Each row is a point on a landscape with many valleys, with its height.
A ball rolls from a point to the lowest of its 2 nearest points, and stops where none of them is lower. Distance is the straight distance between rows; heights are no part of it.
zep h=5.08: [  7   1  -8   0 -24  -5 -15   5  -5  -5  -6   1  15  28 -34   1  16 -23
 -46  16  -5   3  21 -11 -34  -7  34 -11  25 -14  11   7  18   8 -20   2
  -4  -8   6 -17   8  -9 -12 -19   8  -4  26  14]
bod h=9.01: [ -7   9 -16 -11   7 -11 -30  -8   0  -3  27   3  -1   4   0  23   6 -12
   3 -24  11   3 -12  -5 -26  31 -27  10  -1  18  -8  18 -30   0  -3 -21
  24  13  34   3 -28  -3  18 -10  -4  14   5   8]
Rut h=6.47: [ 15  15   8  25  11  22 -11  -6  -7 -11   1   7  -7 -15 -14   0   9  -3
  29   7 -23   4   7 -23 -27  27   3 -10  -7  10 -11 -11  11 -26   5   1
   4  -1   7 -19  12 -11  24 -23 -14   1  20  -9]
kinev h=7.20: [ 14   7  -3  -9 -12  -5   2   2   6  18  -9  -1 -22  -4   5 -18   0   0
   4  18 -11 -25  -1   3  44 -24   5  -4  -3  -4  34 -18  38  -8   8  22
 -24   2 -13 -32  24   5   2 -11  13  10   7  -2]
lusu h=8.22: [  6  20  -4  12  14  -2  17  -3   6  34 -17   2 -22  11  -5   6  -1   3
   9  21  -2  16   6 -14  21 -16  11  -7  10 -14  13   8   5  -2 -12 -39
  -1  12   5 -12 -27   3  20   8  12  29 -20  -6]
Dize h=4.17: [ -4  20  35 -15  -5 -10 -25  26  -2 -14 -14  11  -3   9  -6  -4 -13   3
  -8  -4   7  17   0 -17   2  -6  -8  -5   7 -14 -28  15 -11   9 -10  19
   6 -33   8   6  -7 -19  34 -14   1 -10   0  17]
Zepo h=2.03: [  2  26 -10 -15   1   7  -6 -11   1  33   7 -14   1  -3 -14 -17  22 -10
   9  -1 -25  10   5   0  12  12  12   3  -5   3  19   0  10   1   0 -18
  11  -4  17   1  -7   5 -20   5   4  -5 -16   5]
Kos h=4.04: [ -3  23  10 -12   6   9 -24  11   1  -2 -21  -6  32  10 -19 -16 -13  17
   9 -16  13   5  -9 -17 -10  -5 -23  28  20  20  11 -24 -11 -11  -2   7
 -23 -23   8   6  -9 -13   2  -1   2 -19  -9  27]
Silar h=7.99: [  8  20 -16  -6  12 -12   0  19   9  26 -17  12  -4  21 -10  -8  -6   7
  -4  32  11  26  -6  -5  23 -15   2 -20  11  -9   3  13   9  12   4 -11
   1  -6  10 -12 -18  -6 -18  15  27   5 -18  20]
nobem h=6.15: [  4 -14   5 -12  -4  10  10  -1   2   6 -27  -3   6   0  13 -14  20 -17
  -2  19  -6  -8  -2   3  22 -27  15  -2 -16 -14 -21   8 -10  -7   9   6
 -12 -17 -13  21   4  13   2  -3  -3  -7  -4   7]
zefev h=8.76: [ -8  13   2   9  16  22  12  15  -2   5  -2  14 -11   2  14  10  -5   2
  -2  -9   1  -5  11  -3  21 -16   7  22  -9  -2   4  10   5 -26 -23   6
 -25   3  -3  -5   1   8  13  10   1  24 -18   5]
lalo h=6.98: [  5   3   3 -12 -11   3  23   8  -9 -13 -11 -17  18 -23  -5 -23   6   4
  12   2  10  -1  -6  -7 -22   1   9   6   2   3 -13 -23  -6   0   1   6
 -43 -15  -7   0  39   3  15 -23 -33  -5  -3  -4]
paf h=6.86: [-14  10   3  17  -8   6 -13  12  14   3 -27  13  41  19 -15  -7  30 -14
 -21 -19   2  11 -23 -22  -4 -12  -7 -34  19 -13   7  12  18 -17  -6   6
   1 -17  17   1 -37   6 -24  11 -10 -35   3 -12]
sir h=5.58: [  9   2  14   0  14  10   4  -8  10 -12   8 -14   0 -16   3 -15   8  -7
 -15  -2  -4   0  15  15  -2 -12  20 -11  -3 -26 -43   6  -2  -8 -22 -28
  20 -16 -23  35 -10  14 -12   6  14 -35  -7   8]
bak h=6.81: [ 15   9  15   0 -13  13   1  -8   9  12  16   7 -13 -19   6  -2 -28   0
   4   6  -9 -15  32  15  -1  25 -17  13   3   9  17  -1 -32  -5  -3  -6
  38  22  14  12 -18 -11   4 -13  16 -32  19 -30]
Vizen h=7.11: [ -2  13   7   3  -3  22  18  -8  -6  12  21  11  -2 -33  12  -3 -22  12
   0   3 -27  -2  37  12  17  17 -13  -1  -6  11  -8 -17   8 -21   0  10
  44  12  11  34   2  13  -3  -9  21 -29   6 -17]
vomu h=8.74: [-18  26  -5  -7 -14 -28 -30 -32   7   5   5  -8 -14  -6  -8  -1  23 -16
   5 -22 -11  11   3 -12 -40  29  -3   2  -5  19   2   6 -23  14   6 -13
  25  -2  20  23 -25 -11   7 -10 -28 -13   5  -1]
fesog h=3.78: [ 23 -19   2  -2  27  20 -23   3  15  -2   7   5  13   8   0   4  -7  -2
 -12   2  26 -26 -32  12  31 -32 -10   9 -10  -4  -2  18  14  -4  -1  11
  -7   4 -18   3   6  16 -16  28   6  -7  -1   9]
Noke h=7.44: [ -7   4 -19  -7   2  17  26   1 -16   5  22  -9   8   9  25 -16   1   2
   9   9 -40  12  13  25  16  17 -16  19  -1  21   1   5 -11 -25   5   9
  22  25  10  25  -3  21 -15 -18  19 -19  11 -17]
boti h=3.76: [  2   6  24  16   4  -5 -33   7   4 -15 -18  12   7   7   7   5  17  -9
  15 -11  -6  -3   2 -18  -7   6  -5  -3   8  15   7  12   6 -23  -8   7
   2  15  -3   0 -21   4  14  12  13   3  31   2]
vemuv h=5.84: [-23 -30  41  17  11  -7   9  19   4 -23  -8  13  28  11  -3  -1 -11   7
  -1 -30  25  13 -27 -22   9   1 -27 -18  27  -7 -13   9  10 -13  -5   5
  -7   3  12 -11  -1   8  -9  -3  14 -15  36 -16]
perev h=4.76: [  5 -25   7   3 -10  22 -22   4 -19 -46   6   4  19  10  14   0  14 -12
 -41   6 -17  13   6  32 -27  20   9 -10 -23   7 -20  35 -11  -3  -8   0
   0 -16 -10  -8 -23  -9  -8 -33  14 -16  17   1]
Bazom h=4.53: [-15  14 -17 -15 -11 -14   3   0 -27  12   3  -2   1  26 -25  -5  13   4
 -27   0  -3  37  29  -2 -22  -3  26  -4  44   1   5   4  18   5 -22 -13
  -6  -8   5  -9   4  -6 -23  -9   8   2   0  21]
vapa h=2.88: [ -7   3 -40  -8   1  29  13 -18 -17  11  37 -26  -7   9   0   1   6 -22
 -22   0 -35  11  19  10  -6   5  23   0 -17  -7 -12  11   1  -3 -18 -14
  15   4  11   2   9  11  -6 -26   6   0 -20   9]
tadob h=6.85: [ -1  24  -9   5  -3  -9  -8 -34   4  31   9   3 -37  -8 -19 -12  15  -6
   3  -4  -4  20  14 -14 -12  35  23 -11   8 -12 -23 -13  -9  12 -29 -23
  -3   9 -13  13   7  -1  14  -9 -24  11  -6   5]
nage h=6.56: [  9 -14   4 -13  -5  -5  22  -2 -13   2 -16 -15   2 -18   3  -2  24 -16
   4   5  -3 -10  -6  -5  -3 -31  26   9  -3 -15 -30 -15  -4  -9  -9  -4
 -20 -12 -29   0  44  23  23 -17 -21  23   8   8]
Nutim h=3.33: [ 20  16  28 -13   1  -8 -18  22  15 -28 -19   4  -6   9  -4  -7 -12  -5
 -18   2   3   7   6 -12 -13 -20  12   4   1  -3 -20  28 -21 -23 -32   4
 -14 -16 -12  16 -18 -11   4  -4  10   6  -7  31]
mazur h=4.56: [ -4   6   4  -7   4 -19  28  -9 -24   4  12 -16  14   9   1 -14  18 -11
   1   2 -19   8   7   8  -7  -7  10   0   6  13 -23  12  11  -6   2   0
  12   6   3   8  19  23   4  -9  17  16   1  40]
gos h=4.59: [  2  -4   7 -21   9   1 -19  13   5  -4 -10   8   3   9 -25 -18  -7   2
   6   9  20  40 -17 -31  16  -2  -6 -13   2   5 -29  -2 -26  12   0   2
   7 -23   3  13  -7  -9  10  -3  -8 -22 -10  16]
Metav h=3.43: [  8  18 -22  -4   4  20  16  -8  -2  21  19 -10 -16  27  -9 -17  -2 -10
 -10  26 -41  13  23  15  17 -16  33  -7  10 -10  -6  20  15 -27 -29 -15
  10   5  -6   2   8  24 -12 -24  17  -7 -13  10]
tovak h=7.70: [  1  -8   2  -2 -16 -23   5  18  15  16 -22  -4   7   0 -15 -20   8  -4
   1  16   6  11 -15 -16  23 -36   8 -25  18  -8  14 -11  12  27  11   3
  -4 -12   1 -13   5   4 -10  20   4 -15  -5   0]
vut h=4.31: [  2  -7 -40 -23  16   6  -4  -5  20  23  35 -13 -21  22 -11 -12 -25  10
  -4   9  15  14 -30  15   5  17  10  -5  14   0  20   2   8  26 -18 -21
  -5  11  -8 -13  -1  14 -31  -1 -16   5 -22 -20]
tulam h=3.98: [ -2  -1  24  17  24   4 -27   9 -12   0 -29  -3   8 -26 -23  11   9   8
  18  -1  30  10  -9 -26   9  -6 -11   1   0  -7 -12 -23   3  13  26   2
  -6 -27  -2  -1   4 -15  17  29 -15   6  -6  14]
Menam h=6.52: [-16   9 -17  -3   5 -24   0 -24  19  32  18   1 -37 -13  -9  -1   4   6
   0  -2   8  14  10   1  -4  34  24 -19  12 -15  -5 -12 -20  39 -11 -32
  24   5   3   4  -7  -2 -10  17 -15  -1 -12 -20]
libov h=5.07: [-17  20  18  14   8 -13  -7 -12 -24  -7   0   6  22 -15 -20  39  21   7
  31 -34  12  -8   2 -33 -13  18 -20  28  21  18 -11 -21  10 -16   8   1
  21  10   4 -10  -1   0  29  14  -1  22  34  13]
Peto h=4.72: [ 15  11   6  13 -11   4 -13   0  -3  16  -8 -15  30   3 -20  14   1   3
  -1 -11  15 -17   8 -16 -16 -16 -22  25  17   8  16  -3 -11  -6   7  -9
   3   3   9  15 -16 -11   2   8  10 -25 -14  12]
tiku h=5.71: [ -2   0 -48 -20 -31 -14 -10   0  -8   2  13   8 -20  21  -4  17 -19  16
 -28  18   6   3  14  32 -16  25   0  14   0   6  43   3 -12  40   2  26
  -5  -6   8 -17  -1 -34 -25  -1  -2  11 -12   5]
Busod h=5.34: [ -7   2 -39 -23   0 -27  -5   5   0  -3   8   6  -9  45  -5   9 -25  21
  -2   1  21  12 -11  18  -9   9  -8  14  15  26  37   5 -12  25   1  -3
  -1   8   4  -3 -21 -11 -28   9  -3  12 -15   2]
tomib h=3.83: [ 14 -17  -8 -13  28  14 -37  13  15 -11  13   1  -3  31 -11 -15  -7  -7
  -3  -2  12  26 -40  -2   6   7  -5 -15 -14   0  -9  15  -8  14   1  -5
  18 -18  -3   8  -8  -1 -24   6  -5  -9 -13   3]
Nodot h=3.52: [-20   2 -11  -7   3  20  12  -4 -32 -11  19 -14  20  11  -3  10  -9  -8
  -8 -12 -25  16  15  20  -2   7  -6  20 -11  17  -4  19   9 -15  -2  -8
  20  -4  32 -11 -11   4  -9  -4  19 -10 -26   9]
Savi h=5.14: [-16   0   9 -10   1  -8  32  -9 -12  -9  34 -30  16  -7  12  -3  10   3
  21 -21  -9  -1 -14   8  10  -1 -11  -2   7  10 -20  -8  16 -16   7  10
   7  24  17  11  38  28  16 -11  -7  22  13  23]
Bas h=5.96: [-19  -9   1  34 -11 -14   8   1  -7   4  -9  31  -2  19   2  31  10  -1
 -25   2 -10   8  16 -18 -13  10  10 -24  11 -14  12  18  25 -18 -11  10
 -10  -4  18 -32 -17 -16  -6  -1  14  17   8 -19]
tud h=6.94: [-28  10  -3   0  -2  -9  34  11  -2  17  12  13 -17   2   4 -28 -22  13
   3   0   0  14  -4   4  20  30  -2 -20  22   1  -3 -17  27 -13  -4  32
 -13 -10  14  13  11   3 -10   2 -11 -24   2 -21]
nubaf h=3.82: [  5   1 -28 -29   3   9   1  -7   6  21  47 -13 -37 -18 -18  -5 -25  23
  10   3  11  -1  10  23   3   5   9   9  18  -4  19 -18  10  29  -3 -14
  14  16   2  -9  26   6 -15   3   3   7 -22   0]
Niri h=6.28: [-10 -17 -14  -1 -31   2  -2 -15  -9 -11   4  19 -26 -14   7  22  15   9
 -20 -16 -11 -13  18  26   0  18   9  12 -12   7  25  -4  13  23   6  27
 -25  -6 -15 -22  11  -2  21   6 -18  11  14 -10]
sitep h=6.01: [ -6  13 -39 -18 -18  -7   2   2 -12   4 -21   3 -21   8  -2   3  -3  -2
 -10  16 -14  16  25  15   5   4   5   4  -8   3  30  -8   2  32   4   1
 -14 -27   8  -9 -16 -31  -7  14   1   7 -37   4]
kab h=6.12: [-11   0  -6  17  -4 -34  -8 -22  15  18  17   4 -16 -10 -14  13  -7   9
   8 -25  30   7  -4 -23 -37  24  -1 -20  26 -12  14  -5 -12  26  -2 -43
  30   4   8  -2 -31 -16 -20  16  -2  12 -17 -29]
Luriz h=6.00: [ -8  -8 -12  -4 -36  -8 -22  -7 -15 -17  -2   2 -19  -6   2  30  -6  13
 -29 -12  -6  -6  17  38 -20  22  -3  32  -3  24  39   6   5  42  10  40
   7  -7  -4 -21  -8 -18  -5  10   6  10  -8   9]
vepa h=6.53: [  4  10  -6  14 -11   6 -21 -12   8   9  -1   7 -43 -24  -7  15  11  12
  13  -8  -6 -34  14   7  20  14   9  11 -18  10  21 -25  17  12   5  11
 -24  11 -26 -16   8   8  29   2 -26  27  17 -22]
Kog h=6.39: [-12 -18  36  17  -2  13  -1  15   0 -19 -35  12  51   4  -7   0  27 -10
  -9 -11  15  12 -13 -21   0 -19 -17 -19  16 -12 -10  17   1 -14  -1  -2
   8  -6  10   2 -14  20   4  -1  11 -43  16 -22]
redab h=5.74: [ -3   8   3 -16 -12 -30   8  10   2 -18   4 -35   3 -17  20  -6   2 -15
  24 -20 -17 -27  -3   8   2 -30 -15   4 -17   1   2  -3   0 -14  17  26
   3   8  23  -9  26  17  16 -13 -15  19   7  18]
pugop h=4.78: [-22 -28  24  -1  10   7   5 -10  -6 -11  -3  -7   6  -4   7  26   6  -3
 -25 -38  12  -9   3   2  17 -13   8  13  -4 -17 -13  10  12   6  -6  -8
 -11 -11 -17   0 -18  13   6  29   7   8 -12 -18]
rute h=6.31: [-19  -4   1  31 -12 -21  26  -7  -9  17 -26  23  -2  22  24  28   9 -12
 -32  10  -7   6  28  -8   8   9  11 -33   0 -17   8  30 -14  -6 -11 -10
  19  14  13  -5 -35  -6  -8  10  18   7  -6 -18]
femet h=4.16: [  3 -29 -15 -13  -1  33   2   0 -32 -20  14  -3  27  20  12  11  25 -12
 -15  -7 -20  13  -6  27 -12  15 -10   0  -7  13 -11  21  -2   3   9  -3
  11  -1   5   1  14   7 -10 -18   0 -12   6  19]
vimi h=7.34: [-17   1 -10 -16 -17 -11   6  23 -11   6  -8   9 -14  22  -3 -17 -12  17
  -4   5   4  29 -10  -7  28  20 -11  -5  26  10  11 -28  18  11  -6  31
 -23 -15  28 -13  19  -1  14  -9 -17   0   6   6]
Zifa h=6.50: [ 23  -3  10   3  -8   8   4   4   5 -13   7  -9 -22 -43  12  11 -13   6
  16   0 -18 -36  39  16  -7  -8   2  16 -15   4  14 -21 -17  -3  18   1
  40  18  -6  -6   1 -17  12 -14  15  -2  18 -26]
gino h=6.67: [ -2 -21  -3  22   2   7  36   8  -9  -9 -24   1  -4  -7  33  24 -12  -8
  12   9  14 -17  -4  -6  -1 -25  -4  -2 -34 -27  -1  10  -7   0  13  -1
 -22  10   8 -42  12 -11   8  -7  -8  42 -17 -21]
lefuz h=7.33: [ 19   4  25  21   5 -38  24   2  18  16 -25  12  14  12   4  -7  -4   4
  14  28  24  14 -17 -24   5 -21  -9 -34  14 -12 -11  14 -19  -4   6 -34
  15  17  -4  -1 -25   3  -7   2  22   9  -1  14]
Vidi h=4.45: [ 11  29  25  14   5  -4 -14  -3 -18  -1 -31  -8  12 -21 -18   7  13   3
  37  -9  -8  -6  19 -16  -4  -5  -8  14  16  17  15 -19  21 -10   8   9
  -3  -6   0 -13   1   2  24   9  14   6  16  11]
gavok h=5.24: [  9  -9 -16 -22  12  25   7  14   9 -20  18   2   0   5  15 -24 -37   1
 -13  13  -4  -5 -18  19  -2  -5   6   8 -33   7 -15 -11 -27 -15  -2  10
 -35 -14  -9  14  12 -20 -21 -16 -15 -12 -23   5]
Kavus h=3.34: [ 15   2 -24  -2   2  29   6 -21  -5  25  17 -20  -6 -31 -21   7  -3   1
   0  14   5  -7  10   9   0   1  22   9  -7 -10  -2 -28  14  28   3 -15
  14 -17  -3  -5  32  -9 -10   0   0   3 -27   3]
tona h=5.29: [ -3  -9  11 -18  -5  24 -26  13   5 -40 -15   6  -8   5  33 -14   1 -11
 -17 -11 -38  10   5  18  -7   7   5  -2 -27   8   5  26   2  -9  -3  17
  -6 -22  -4 -22 -29 -11   1  -6  13 -17   3 -15]
Sen h=4.84: [-14 -21 -40 -15  13  -1   6  -1  -4   8  11 -14  15  44  -5   0   3   0
   6   6  21  25 -40   5   4 -10  -4   6  13  16  15  13   2  16  -7 -20
 -18  14   2 -13  -8   7 -27  10  -1  12 -17   6]
disup h=4.98: [ -1 -20  14  12  26  -1  14   8  10  -6   9  -4  18 -10   9  -4 -22  11
  14  -6  31   0 -26  -5   1   1 -25  13  12  10  -6  -2 -22   7  22 -25
   7   6 -10  30 -21 -15 -19  23  -3 -19  -5 -10]
bik h=2.81: [  1   9 -19  -8   8  11  12 -12 -23   9  22 -31  17 -28 -19  -9  14  -4
  12   8 -34  13  18   3  -4  23  16   6 -12   0  -7 -18  37  18  19  -5
  30 -17   7  -9  20  -7 -18   0   4   0 -21  12]
Kigoz h=4.35: [ -9  -7   0  12  11  -9   8   6  20 -24  -2  23  10  11  18 -14 -31  10
  -1  -3  24 -16 -16   8   0  13 -34  17  10  18   6  -8 -30  -7  16  11
 -22   0   4  20  -9  -9  -7   7 -11 -20   1  -5]
Pip h=6.27: [  0  -3  10 -10  -8  -3  31  24  -7 -20 -31 -18   8  -9  34  -7  12 -17
  22  -4 -20 -11 -13 -12   0 -37  -3   4 -29  -4  -6   9  -6 -13  14  12
 -30   8   3 -18  14   4  17 -20  -3  41  -5  -3]
nipa h=5.11: [-22 -14  22  20  10 -10  -4   9  11 -20   6  13  16  -9   6  -9 -16   4
  16 -27  15 -10 -42 -13  -2  12 -35   2  10  -5  -6 -15  -4 -17   1  22
 -23  -9  11   6   6  12   1  16 -25 -26  24 -18]
vimu h=7.43: [  9   1   1 -16 -29 -17   8  19   9  22 -12   1 -11  -3   1 -22 -16  13
   3  34  -3 -15  -4   1  26 -19   6 -26   2 -11  23 -19   7  34  21  10
   3   5   1 -27  20  11   5 -10   7   4  10 -19]
Tave h=6.96: [-13 -37  -1  22  -8  13  23  -5  -5  -2 -19  16   0   5  22  47  15 -17
 -16  -2  17 -33 -15   6   2 -18  -5  -4 -25 -31   0   2 -22  13  21   1
  -9  19  -3 -11   9   0  13  -3 -29   8   7 -31]
Pabek h=5.54: [ -6  -8   2  15 -27  -5 -17  -4  -6  -9  21  16  14  26  -8  26  -5  -9
 -44 -15   0 -15  15   1 -33  -3  11  -8   8 -16  14  33   3 -11 -26   6
  -4   3   8 -22 -10  -6 -18 -14  18  -6  24 -10]
kigem h=2.95: [ -1  11   1   1   5  -8 -25  -5  13   9  -9  14 -18  19   1 -24  11   9
  13   0 -11  15  -2   4  13  11  10  -2  15  11  16   3  11  -6   4  10
 -11  -4  -9   1 -17   7   6  10  -2   2   6  -5]
lus h=5.75: [ 19   5 -23 -17  -9   7  12   1  15   2   0 -10 -16 -17  -3 -28 -26   6
   1  25  -3  -9 -10  -1 -12  -3   6   2 -19  -5  -9 -23 -35  14   0 -21
 -24  -3   2   6  13 -27  -1 -22 -24   3 -38 -10]
dev h=6.93: [ 14  32 -18 -15  -6   9  -9  -2  29  22   7 -19 -26 -14   4 -35   1   9
  22  18 -21 -11 -15   5  16 -14   2  -1 -27   4  14 -20  18 -23   8  17
 -15  -5 -12   1  21  14  -6 -12  -3  17  -7   6]
misu h=8.16: [ 17   2 -18  11 -24 -15   3  -9  10   6   4  -4   7  13  11 -14   1 -22
  -2   4   2 -18 -14   2 -46  13 -12  -5 -11   1  -3  16 -41  -6  -3  -8
  -5  22  10  23  -4  -6 -18 -23 -27 -15   6  -8]
nure h=6.73: [ -5 -17  15  14  -9   0   9 -14 -24 -12   1 -11  19 -27 -14  22  27  -7
  11 -17  -5  -6  27   8  -4  15   3  14  11  16  -2  -9  16  32   9  -8
  28  17 -18   2  -1   4   1   9  16   2  31   9]
fop h=6.58: [ 15   6 -32 -14  16   4 -11  16  21   3   0   6 -14  16  10 -35 -13  11
  20  46 -13  -2 -29  -6   9   5   7  -8 -24   5  14  -2  14   3  13   6
 -22  -7   7 -17  18 -10 -13  -4  -2  17  -4  14]
duf h=6.59: [ -2  -5  -7   2  -6 -16  42  -3 -11   4  -1  -4 -36 -11  14 -19 -20   4
  -5   1  -9  11  10  11  20  17  17 -19  11  -5   5 -15  16  11   0  22
 -17  -9 -13  -3  14   5  -9   5  -5   5  -4   3]
keviz h=5.62: [-14  -9  19  41   6  14  -3 -10 -12   0  -4   8  20 -20  -8  30  18   6
  17  -8  16 -18   2 -11   8  26 -21   1  10  10 -10 -31  12 -12  20   8
   7  23   0  12  22  13  31  22 -17  -2  40  -2]
robu h=7.40: [-13   1   1  -7 -21 -15   9  -3  10   1 -11 -12  16  -7   4 -20   5 -11
   8 -24  -3 -15 -12  -9 -24 -12  -4  11  11 -13  24 -14   0 -16 -11  -3
 -39 -13  -8   0   9  -4 -13 -11 -29  -7 -12 -13]
dos h=3.24: [  8  20  14  -7  11  11 -24  14   0  -7 -14  10   5 -16 -34  12 -24  27
   6   0  28   6   4 -22  16  -9 -20  31  16   8  -9 -17   6  -4 -10  -1
   4 -16   0  -1   5  -7  17  17  -1  -4  -9  21]
Rop h=4.63: [  0  18  22  29  12 -10 -21  11   0  -2 -19  -3   2 -44 -22  -3  10  14
  31 -12  14  -2  -4 -20   1   8  -7   2  10   8   1 -31  34  -6  17  20
 -14 -23  -9 -18  21   9   5  25 -15   1  20   8]
zunu h=6.44: [  8   3  23  22  10  -3   0 -10 -25  -8   4   7  18 -21 -14  27   0  -1
  10   0   5   6  35  -9 -25  29 -10  -9  10   6  -7  -6  -6   6  10  -5
  38   3   4   5  -3 -11   2   3  12 -12  15  -7]
Seb h=5.61: [-18   8  14   1   7 -32   0 -16  11   2  18  -5   7 -10  -5  16 -18  17
  18 -33  33   2 -15 -12 -20  16 -20   0  22   3  11  -7 -20   8  -4 -15
  13  15  14  23 -25   2  -7  29   2 -16  -6 -26]
modez h=6.84: [ 11  18  -6  19   3 -10  -8 -18   4  -2   5   2 -39 -31 -10   2   6  -7
  15   7 -22 -10  18  -4 -13  18  24  -8 -18  -8 -15 -16   7  -1  -7  -5
   1 -13  -8   4  33  -9  20  -5 -21  12   7   8]
Fugo h=4.34: [-12 -31   3  -1  21   6   0  -8  -3   6  17 -11  15   7  -4  17  17  -6
 -15 -22  13 -11 -30  16  22 -13  -7   3  -5  -8 -15  13  31  15  18  -3
  11   6 -10  13   0  25  -5  44  -4  17   1  11]
Sizan h=5.73: [  7  -2  18  -3 -23  21 -14  14   3 -19 -19   9 -15   1  15 -16   6 -13
  -9  -5 -12 -13  18  17  15 -16   2  -3 -18  -6  -6   3  -2  -7  -5  33
 -20 -21   0  -1  -1   6  18 -13  -3 -19  14 -16]
garur h=7.71: [-23 -20  -5 -18 -17 -24  16  14  -9  10   1  16   8  30  -2  14  -2  15
 -11  14  20  13 -25 -16  34   1 -25 -16  23  13   1  -7   8  14   3  27
  13  17  22  -1  27  15  15  -1 -10  -7  30   4]
vebi h=4.06: [ 21  15  17 -26  25   1   5  24  13 -23   0   7  -4   6  30 -13 -24   8
 -16  24  -8  -1  17  10   9 -22  19  14 -18 -10 -17  24  -8 -35 -21  13
 -10 -17 -22  23   1 -22   5  -5  16  15 -17  29]
tes h=5.76: [ 10  -4   8 -10   5  10  10   4  -9 -39   3  -4 -18  -3  36 -11   5  -1
  10   5 -37   6  17  22 -16   4   4  14 -26   8 -11  24 -15 -12   2   4
   2   0  -9  -3  -5  -6  15 -11  28  15   0   3]
dig h=7.80: [  4  15  -4  10 -47  -9  -3 -16  13   3   7  -1  24  -9  -4   4   9 -14
 -10 -19   2 -41 -15   0 -31  -7 -18   4   5   9  19 -12 -16  -6   2  17
 -19  14  13  15  -6   9   3 -23 -28 -13   7  -9]
pobo h=8.41: [ -8  23  -1   0   3  10  19  -9   3  41  -5  -7 -23   9   2   5  -5  10
  13  16   0   2  10  -1  50 -22   2  19  23  16  18   1  10  -3 -14 -16
  -1  32 -23  -5 -12  30  19   8  17  23  -2   4]
gok h=8.00: [ -1 -21   3  14 -15  -4   4  16  -5   6   8  27  31  35   6  11  -2   6
 -17   9  27 -10 -22  -7  11 -20  -8 -20   9  -5   2   6   4  -8   5  18
  -2  24  18  -4  25  20  -5   0   3 -21  22  -7]
diru h=6.16: [ 17 -21   4 -23  -6   5  14   9   0 -16  -2 -10 -10 -25  26 -11  -1   6
  27   0 -17 -12   7  22  10 -15  -5  31 -27  19   3   2 -13  -2  27  13
  22  20 -18   3  -5  -2  21  -4  28  20   6 -16]
zepe h=3.09: [ -2 -38  -1  -3  20  34 -41  13  23 -26  19  -4  28   9  -4  11 -16  -9
 -18  -4  18  -6 -34  15   9 -14 -10 -12 -23 -16  -7  27   2   7   0   0
  18 -12   7  -1 -10  11 -22   5  -2 -27  -3  -4]
Tabe h=7.21: [  3 -16  -6  26  -6   9  -5  -3  10   3 -12  16   6   1  22  36  10  -3
   7   2  21 -49  -9   1  12 -15 -29   6 -27   4  19  -3 -20  -9  32   3
  -3  33   6  -7  -6  -3  10   2  -1   2  16 -23]
Sise h=6.29: [-17  -2 -18 -31  -9 -11  14   1 -12   5 -12  -3 -28  12   4  -6  -1  10
 -23   1  -9  23  32   6   8  15  31  15   6  -1   6  -9   5  22  -6  17
 -29 -20 -24  -2   5  -2  -2  10  -2  14 -24   4]
fut h=6.05: [  0   4   9  22  13  20  -6  -9 -11 -13   1  21  10 -26  -1   8  -6  13
  14   7   3  -3  10   4  -8  27 -21  11 -13  12 -19 -12   3 -16  21  18
  -2   2  -3   7  12 -16   6  -3 -12 -15  22  -5]
zedaz h=8.58: [  1  17  18  11   5   4   9 -22 -16  17   4   3 -29   1   6  16   6  -1
  -1 -10  -3 -16  23 -16  28  -4  16  16   6  -4   3   5  17 -35 -16   1
  -4  30 -21   8  -6  15  32  23  14  29   6   3]
Tomu h=8.47: [  9  24 -10  -6  -9  -5 -20 -20  23  30   8 -21 -15  -4 -11 -13  16 -13
  10 -18  -6 -19 -13  -2 -37  16   7   3  -5  14  28   8 -35  -5  -9 -24
  -5   9   2  30 -20 -11 -10  -9 -30  -3  -3  -7]
rur h=6.99: [ 24 -18  24  30  29  -4  13   9   6   0 -15  16  11   7  10  12 -15  18
  24  27  24  10 -12 -17   8 -17 -19 -15  -8  -2 -25   9 -24  -2  10 -44
  12  27  -7  -2  -9 -16  22   1  22  20   9   1]
giz h=6.57: [ 23 -19  27   7  22 -18   6  -5   2 -20  -3  -3  -6  -5  10  11  -1  -4
  17   8  10   1  -7   0 -30  -1  -9 -18  -9 -15 -42   7 -29  -1  -3 -16
  20  16  -7  24   0  -9   8   0  15   7   2   7]
reda h=4.71: [ 26  -5  -4 -11  35  15 -17  21  21 -28  19   0 -13  12  14 -18 -48  11
  -4  15   6  -5 -12   1  -9 -21  12  21 -30  -8  -3   5  -1 -27 -10   8
 -15  -9  -2  -6   0 -17 -16  -4   7  15 -25   2]
pebe h=6.18: [ 11   0 -30   5  27  15   6   5  29   5 -11   2  -9  -4  16 -36 -22   4
  24  37 -22   7 -21  -3   0   9  11  -5 -45  -1   2  -7 -19   2   8 -19
 -16 -18  -2  -9  -7 -18 -15 -12 -23  13 -35 -10]
Mek h=7.69: [ 20  -8  11  12   2 -20 -15   5  19   7  -8  11  16  19  -4  10   3  -9
 -13  13  29  -9 -20 -13  -7 -18   3 -29  -2 -23  -7  19   0   1   1  -7
  16  15   7   1   6   1 -12  12  10  -5  15  15]
viv h=6.07: [ 17 -14  18   3  15  -5  -1  -5   4  -7 -15 -10  38 -21  -3  -6  22 -15
  -1   0  13   8 -15  -5 -25 -14  -4 -24  -2 -25 -39   7 -19  -6  -1 -29
  33 -16   2  35  -6  -8 -13  10   4 -23 -12  20]
guv h=5.19: [-16  -6  24 -19   5  16 -19  -2   3  -6  12   0 -10  -4  -1   1   0   2
 -32 -24   2  12  18  16  15 -14  22   4   2 -27 -22  10   2   8 -30  -5
   4 -17 -31  30 -30  18  -4   8   6 -17 -18  -9]
dul h=6.97: [-14 -22   1  23   4  -1   3 -18 -20  -1  -9  -1  26  -9   1  31  46 -13
  10 -13  -8 -17  22   8   1  16   6  -4   2  11  11  -9  47  25  30  15
   2   4 -27 -14  17   2  -3  17  -1  14  17  -3]
satag h=3.95: [ -4  16  -9 -13  -7  -1  21 -16 -11  16  21 -16   4  12 -25  -6   3  -7
 -23  -4 -13   9  21  10  14 -23  27   1  42   2  -6  -1  22  -1 -29 -14
  -5   5 -16   4   9  22  -3 -15  24  -7   3  29]

Call two points neighbours if one is among the 2 nearest of the other. Go from one point of each pair to the other, from neighbour to neighbour, staying as low as possible. Name the highest point that can't be avoided.
Kigoz and dos | tadob
Zepo and dos | Rop
Nutim and zepe | gos

For each start below, name the point where the ball stops.
zedaz | Nutim
lefuz | zepe
Tave | vapa
